A landscape with many valleys, sampled at points; each row gives a point and its height.
From any point a ball rolls to the lowest of the 5 points nearest to it. It stops when none of these is lower. Distance is the straight distance between rows; heights are no part of it.
(50) h=5.04: [  2   8  20  -6 -13 -26  -9  -7  -4   5  -8   5   9  12   6  12  -3   9
   0  15   9]
(503) h=5.31: [ 23  34  11  19 -11   5  -4 -25   3  -5  31 -15 -16 -12  15  -8  11  12
   0   5   9]
(263) h=5.67: [ -2 -19 -24 -13  29  20 -11  11  15   7   1  -7  -5  -6 -11 -20 -15 -16
 -13  -8  -6]
(222) h=6.07: [ -7 -13 -33  10  32  20 -11  25  12  24   5 -12  -6  -3  -2 -18 -13 -21
 -18 -12 -12]
(276) h=4.41: [ 10 -30  22 -20 -14  -7 -13 -18 -15   7   3 -13  18  10  -5  -9  -7   4
 -10  13   0]
(155) h=3.30: [  1  21  18  11 -23 -20  14   2 -15   4  -3   8   7   5  16  13  -9   7
   1   1   8]
(143) h=5.53: [  5 -13 -38  10  35  24 -17  14  14  17   3 -11 -12  -7 -29 -17 -13 -22
  -7  -5  -9]
(817) h=3.13: [  8  14 -18   5  15  19  10  20  22 -30 -20   5 -10  -8  -6   5  -4  12
  40  -1  -4]
(977) h=5.58: [ 17  23  22  17 -12 -13 -15 -12   7  -2  10  -7   0  -4  30  10  -3  13
  -1  17  15]
(895) h=2.67: [  3 -10 -37   1  33  20  -8   7  15   5 -15   4  -8  -5 -37  -8  -3 -11
  11  -3  -3]
(848) h=5.34: [  0 -20  -3 -21  11  10 -12 -10  -1  -6   2   4   3   6 -20 -12   6  -5
   3   1  -9]
(658) h=2.52: [-18 -30   9  -4  -5  -8   2 -17 -19  12  12 -14  12  -1  -6   3  -1  -4
 -19 -22 -12]
(241) h=5.97: [-19 -28  -9  -9   8  11   9   1  -3  14   9 -12   1   2   4  -4  -2 -10
 -23 -30 -15]
(871) h=2.53: [ 25  39  11   9  -7   6   1  -2   4 -22  23  -3 -16  -5  20   1  10   5
   1   4   2]
(90) h=5.27: [ 23  36   9  19 -16   5   0  -6  -1   0  27  -1 -19  -3  16  -8   9  -3
 -12  -1  14]
(262) h=2.60: [  1  11  -8   6   8  19  12  25   6 -29 -18   8 -17  -5   2   4   2  -3
  26  -7  -2]
(278) h=4.40: [  7  15  18   4 -21 -33   3  -6  -9  11  -7   9  18   5  15  16  -5  13
  -2  15  11]
(491) h=1.49: [-10 -35  22   3  -6  -9  19 -29 -18  20  13 -18  22   1  -4   6  -6  -1
 -29 -24 -13]
(914) h=4.14: [ 23  18  21  28 -17  -9 -10 -22   7  18  20 -13  -5 -14  25 -11  -6  29
 -10   8  30]
(758) h=5.16: [ 11  28  12  -2   0  -6   3  -2  14 -22   1  -2  -6   4  21   9   3   8
   6  10   1]
(718) h=2.33: [ 21  20  25  21 -26 -16  -5 -17   2  20  16  -1  -5  -9  26  -4  -6  14
 -10   2  28]
(875) h=4.47: [ 15  20  20  18 -18 -11 -15 -25  15   7  10  -7   3  -5  29   1  -3  21
  -5  17  28]
(228) h=2.93: [ -8   1  -6   0  15   6   6  17   5 -20 -24  12 -13  -2 -11   7   6  -1
  32   0  -3]
(1116) h=4.65: [  3 -19  19 -15 -16 -20  -8 -16 -14   4  -2   1  18  14  -8  11   2   0
   1   7  -1]
(934) h=3.46: [-10 -12  17  12 -23 -25  13 -19 -25  18  -2  -1  30   9  -7  16   1  12
  -5   2  -1]
(789) h=2.50: [-11 -39  20 -11  -4 -16   4 -16  -8  18  15 -30  16  -8  12  -4 -15  -3
 -32 -14  -9]
(1038) h=3.16: [ -2   7  -1  -7   1   2   4  11  14 -27 -14   9  -1   3   3   1   5  -5
  21   7  -1]
(777) h=5.57: [  5 -31   9 -23  -6   2 -10 -12  -5  -2  -2 -10   6   8  -6 -15  -7  -1
 -12   7  -9]
(912) h=5.62: [  2 -19 -24  -9  31  22 -12   9  19   4  -4  -7  -8 -19  -4 -28 -20 -15
 -13   0 -11]
(197) h=3.37: [-10 -20  14  -6 -13 -17   1 -13 -25  10  -4   1  18  10 -10  10   6   0
  -8  -3 -11]
(523) h=5.93: [-19 -27  -6 -17  12   5  -5  -1  -3  13  13 -10   1  -7   3 -14  -8 -10
 -27 -18 -12]
(735) h=3.88: [  1 -14 -27  -7  21  17  -3  -2  24  -9 -16   3  -1  -1 -31  -1   4 -11
  16   2  -5]
(259) h=3.99: [ 11  20  22  14 -28 -21   7  -5  -6  16   8   6  -2  -7  23   5 -10  17
 -13   3  25]
(251) h=1.26: [-11  -9 -32   8  26  19  -7  11  11  11 -17   2 -11  -2 -34   0   3 -14
  12  -6  -3]
(221) h=2.07: [-23  -5 -25  10  21  12  -3  23   3   6 -20   4 -13  -5 -30   4  11 -17
  14 -17  -7]
(1054) h=4.83: [  0 -25   7 -17  -5  -5 -12 -17 -16   3  -3  -6  16  13 -10  -1  -1   0
  -2   1  -5]
(578) h=2.87: [-23   3   8   1  -7 -10  13   4 -13   2 -20  13   3   3  -2   8  13  -1
   6 -13  -6]
(125) h=6.03: [-23 -23 -16  -2  18  14   1   9  -4  21  15 -10  -3  -1   7 -15   0 -12
 -26 -22 -13]
(607) h=4.56: [ 13   5  18  -3 -11 -18 -11 -22  12  -5   1   0  10   9  11  13   8  14
   1  28   8]
(562) h=3.29: [-18 -20   6 -14  -3  -2   0 -15 -18   8  -1   2   8   6 -13   0   4  -6
 -15  -9 -18]
(56) h=4.29: [ 24  21  20  25 -21   7  -8 -21   2  13  23 -12  -7 -10  27  -8  -1  17
  -6   3  22]
(99) h=3.19: [ -3  -4 -19   0  12  13   2  10  24 -20 -23   9  -7  -6 -15  12   1  -2
  30  -1  -4]
(584) h=4.82: [ -5 -10   4 -19  -7  -2  -7 -13   1  -9  -6   6  10   5 -12   6   8  -8
   2  13  -2]
(773) h=3.00: [-23  -2   9  -7 -12 -16   4 -10 -18   5 -10  11   7   6  -7  10   6  -1
   5  -2  -7]
(281) h=3.85: [  3   1 -17  -7  11   6   1   1  30 -31 -13   0   3  -1  -9   7  10   3
  25  11  -6]
(618) h=5.35: [-17 -24 -11 -13  14  12  -4   1  -7   9   3  -9  -5  -4 -12 -10  -1  -9
 -18 -16  -9]
(776) h=5.24: [  6 -17 -35  -1  33  24 -11   7  18   7  -1  -9  -7 -11 -15 -21 -23 -17
  -9  -7 -13]
(892) h=3.81: [ -5  -6 -10 -14   8   5  -5   3  15 -26 -14   4   0   2 -11   1   9  -1
  18  11  -3]
(767) h=4.12: [ 19  36   8   5 -14   8   9  10  -5 -17  11  15 -17   0  17  -2   2   3
   3  -2   6]
(1023) h=4.77: [ 19  28   7  -1   5  -5   0   1  19 -26  15  -8  -6  -2  29  13   9  15
   5  12   5]
(1084) h=2.88: [ 14  21 -11   3  16  13  15  26  20 -34  -1   3  -9 -11   4   8   0  13
  30   1  -7]
(1029) h=4.45: [ 11 -17 -39   4  33  28 -13   3  24   2  -7  -6 -11  -8 -23 -17 -17 -11
  -1   1 -10]
(137) h=2.40: [-31 -14 -17   8  16   9  -2  11  -5  13 -10   5  -1   3 -26   0  17 -19
   1 -19 -13]
(326) h=5.55: [ -5 -28   4 -28   7   7 -14  -7  -6   0   3  -5  -1  -3  -7 -18  -8 -10
 -22   0  -9]
(362) h=4.80: [ 17  34  18  10 -14  -4   0  -2  -1  -2  17   6 -12   1  21  -2  -2   7
  -4   5  12]
(1080) h=2.80: [-22  -5  -6  -4   2  -4   5   5  -8   0 -19   9  -2   3 -16   8  10  -5
   8  -8  -8]
(811) h=3.01: [-15   9  15  -8 -11 -16   6  -3 -11  -2 -15  13   4   8   6  11   1   3
   9   1   2]
(454) h=4.00: [  2 -22 -15 -21  18  21  -9  -5  16 -20  -5  -4   0  -1 -16 -16  -2 -14
   3  10  -5]
(230) h=5.94: [-17 -26 -18 -16  21  15 -11   7   2  14   6  -6   0 -10  -4 -22  -9 -19
 -20 -16 -11]
(955) h=3.31: [ 24  20  16  24 -40 -12  19   0 -23  28  21   3   4  -2  15 -11  -5   3
  -8  -7  24]
(441) h=3.18: [ -8  21   2   6 -13   4  19  25 -21 -10  -4  14 -13  -1  17   4   1  -2
  14  -8  -3]
(483) h=4.01: [ 15  28  10   5  -3   5   9   8   0 -15   9   7 -13   3  16   4   4   3
   5   5   3]
(652) h=3.82: [ -2 -20  16   2 -20 -22   7 -18 -26  20   7  -6  29  18 -11  11   1  10
  -7   1  -2]
(113) h=4.98: [ 11  46  -9  11   6  13   3   2   7 -29  33 -10 -15 -18   4  -1  20   7
   8  10  -1]
(74) h=5.01: [ 18   8  17  16 -13 -25 -19 -20   8  15   5  -1   9   0  29  12   4  25
  -9  25  27]
(173) h=2.81: [ 18  21 -17  12   7  28  12  24  10 -33  -2  10 -18  -5   3   7  -1  11
  24  -2  -1]
(898) h=1.54: [ 13   6  16   3 -17 -26 -13 -16   3   4   1   4   8   6  15   6   4  17
  -6  24  19]
(1010) h=3.12: [-26  -5  10   2 -11 -20  12  -8 -19   7  -8   4  15  12  -9  11  15   1
  -4  -5 -11]
(1073) h=3.20: [ -1  29   8   0  -9  -3  15  16 -12 -13  -5  18 -11   5  20   7  -3   3
   9  -2   9]
(484) h=2.74: [-13 -20 -25  -7  15  23  -9   2   8  -2  -7  -4  -8  -1 -28 -10   1 -17
   3   0  -8]
(445) h=4.13: [  2 -30  19  -5 -12 -17  -4 -13 -31  19  10 -10  31  15  -5  -1  -2   8
 -11   6  -3]
(115) h=2.89: [  1  14 -10  15   6  22  15  32  -9 -18 -15  17 -22   1   0   3  -3   1
  28 -10  -1]
(1070) h=5.59: [ 20 -23  18  -6 -13 -17 -25 -25  -5   9   5  -6  29  19   0   1   0  20
  -8  26  16]
(1086) h=3.87: [  6  19  15  -3  -6 -14   1  -1   5  -8  -8  10  -3   1  13   5  -1   1
   5   8   3]
(1093) h=5.41: [ 10   1  17   9 -19 -30  -1 -15  -7  20   3   9  19   6   3  10   1  22
  -8  23  21]
(214) h=1.81: [ 22  34  15  14 -23  -7  14   2 -11  17  22  -1 -13   1  18   1  -4   5
 -12  -6  21]
(535) h=6.45: [-14 -15 -34  15  24  28  -3  28   7  28  11 -15  -4   3  -9  -7  -6 -24
 -14 -15 -13]
(117) h=2.96: [-20  17   8  -2 -18 -15  20   9 -17   3  -9   9   3   6   8  11   3   2
   7  -3  -5]
(981) h=2.69: [ -1  17   0  -4   2  -3   8  10   6 -25 -10  16  -6   4  11   8   7   0
  14   0   4]
(407) h=3.03: [-13  -8 -13 -11   5   6  -1  -2   5  -6 -18   9   2   3 -24   5   8 -11
  13  -4  -3]
(23) h=3.74: [  6  21  -7  -7   5   1   1   7  26 -38   1   0   3 -11  10  11   9   6
  21  14 -10]
(387) h=3.69: [ -3   8  21  13 -30 -30  14  -3 -22  18   4  10  20   4  18  14  -3  12
   2   6  12]
(248) h=2.63: [-26 -15 -16  -8  11   7   2   2  -2   7 -11   6   0   1 -22  -5  12 -10
   3 -13 -14]
(38) h=4.87: [  7 -22  -7 -27  11   9 -12 -11   8 -17   0  -1   1   1 -18 -11   5 -11
  -2   8  -6]
(342) h=4.61: [  9  14   4 -10   2  -6   3  -4  24 -28  -4   4   3   6   9  12  12   7
  10  24   1]
(54) h=6.61: [-23 -19 -25  11  16  25  -3  13   4  25  13  -7  -2   1  -8  -2   8 -16
 -22 -26 -17]
(851) h=2.45: [-12   2 -21  11  19  14   2  23  10  -4 -26   6  -7  -3 -24   1   1 -10
  29  -8  -1]
(318) h=5.30: [  1   5   7 -15  -6  -9  -1  -9   9 -13 -11   7   6  12   5   8  12   3
   7  12   4]
(705) h=3.28: [ 25  34   8  13 -32  -5  21  -2 -23  14  20  12 -11   2  13  -6  -2  -3
  -9  -7  11]
(146) h=4.39: [-12 -25  -2 -25   7   2  -8 -12  -5   3   5  -1   0   1 -11 -10  -3  -8
  -6  -7  -9]
(159) h=2.92: [-18   4  -3   1  -1   1  10  19  -9 -11 -20  10  -1  -1   2   7   4  -4
  24 -16  -6]
(1081) h=6.48: [-14 -30   3 -23  10  -5  -5  -2   1   8   1  -9   1 -12   5 -20 -13 -13
 -25 -12 -11]
(423) h=6.29: [ -2  -2 -36  18  36  22  -6  29   7  29   2 -16 -10   5 -21  -7 -12 -28
 -13  -9 -10]
(493) h=4.28: [ 20  37  -8   1   4  16   7  11  14 -31  17  -2 -15 -12  14   2   7  14
   8   5  -8]
(460) h=5.28: [ 13  11  19  21 -22 -23  -5  -9   3  23  11   0   8  -6  24   2  -8  23
  -9  19  34]
(199) h=4.20: [  2   2  17  14 -26 -32  12  -3 -14  23   1   6  21  10   6  11  -7  16
  -3  16  12]
(253) h=0.92: [-20 -10 -35  21  28  17  -2  22   7  20 -16  -7 -14   2 -36   1  -1 -16
   9 -16  -2]
(139) h=3.45: [ 16  32  -2   7   2  30  10  18  -2 -21  10  18 -17  -4  11   3   5   0
   9  -1  -2]
(219) h=3.11: [ -1 -38  19 -19  -3 -27 -11 -17  -3   7   1 -29   6 -11  10 -19 -24   3
 -26  10  -5]
(831) h=2.25: [  5  24   2  -2   7  11  13  22   5 -30  -9  16 -13  -4  10   9   0   5
  24  -4   5]
(836) h=2.97: [-13   6   6  -9  -2  -7   4   6  -4 -10 -20  16  -2   3  -2   7   9  -7
   9  -1   3]
(502) h=3.34: [ -9 -34  16 -18 -10 -15  -4 -18 -22  11   4 -20  16  -1  -7  -6 -11   3
 -20  -5  -7]

Where does a ball stop that starts at each point below?
(222) -> (253)
(54) -> (491)
(125) -> (491)
(912) -> (253)
(230) -> (491)
(326) -> (491)
(535) -> (253)

Call two points neighbours if one is among the 5 nearest of the other. Go from one point of each pair to the other, from neighbour to neighbour, staying as low as possible. Name the highest point that can't be avoided.
(871) / (898) -> (278)
(491) / (871) -> (483)
(491) / (253) -> (562)
(214) / (718) -> (955)
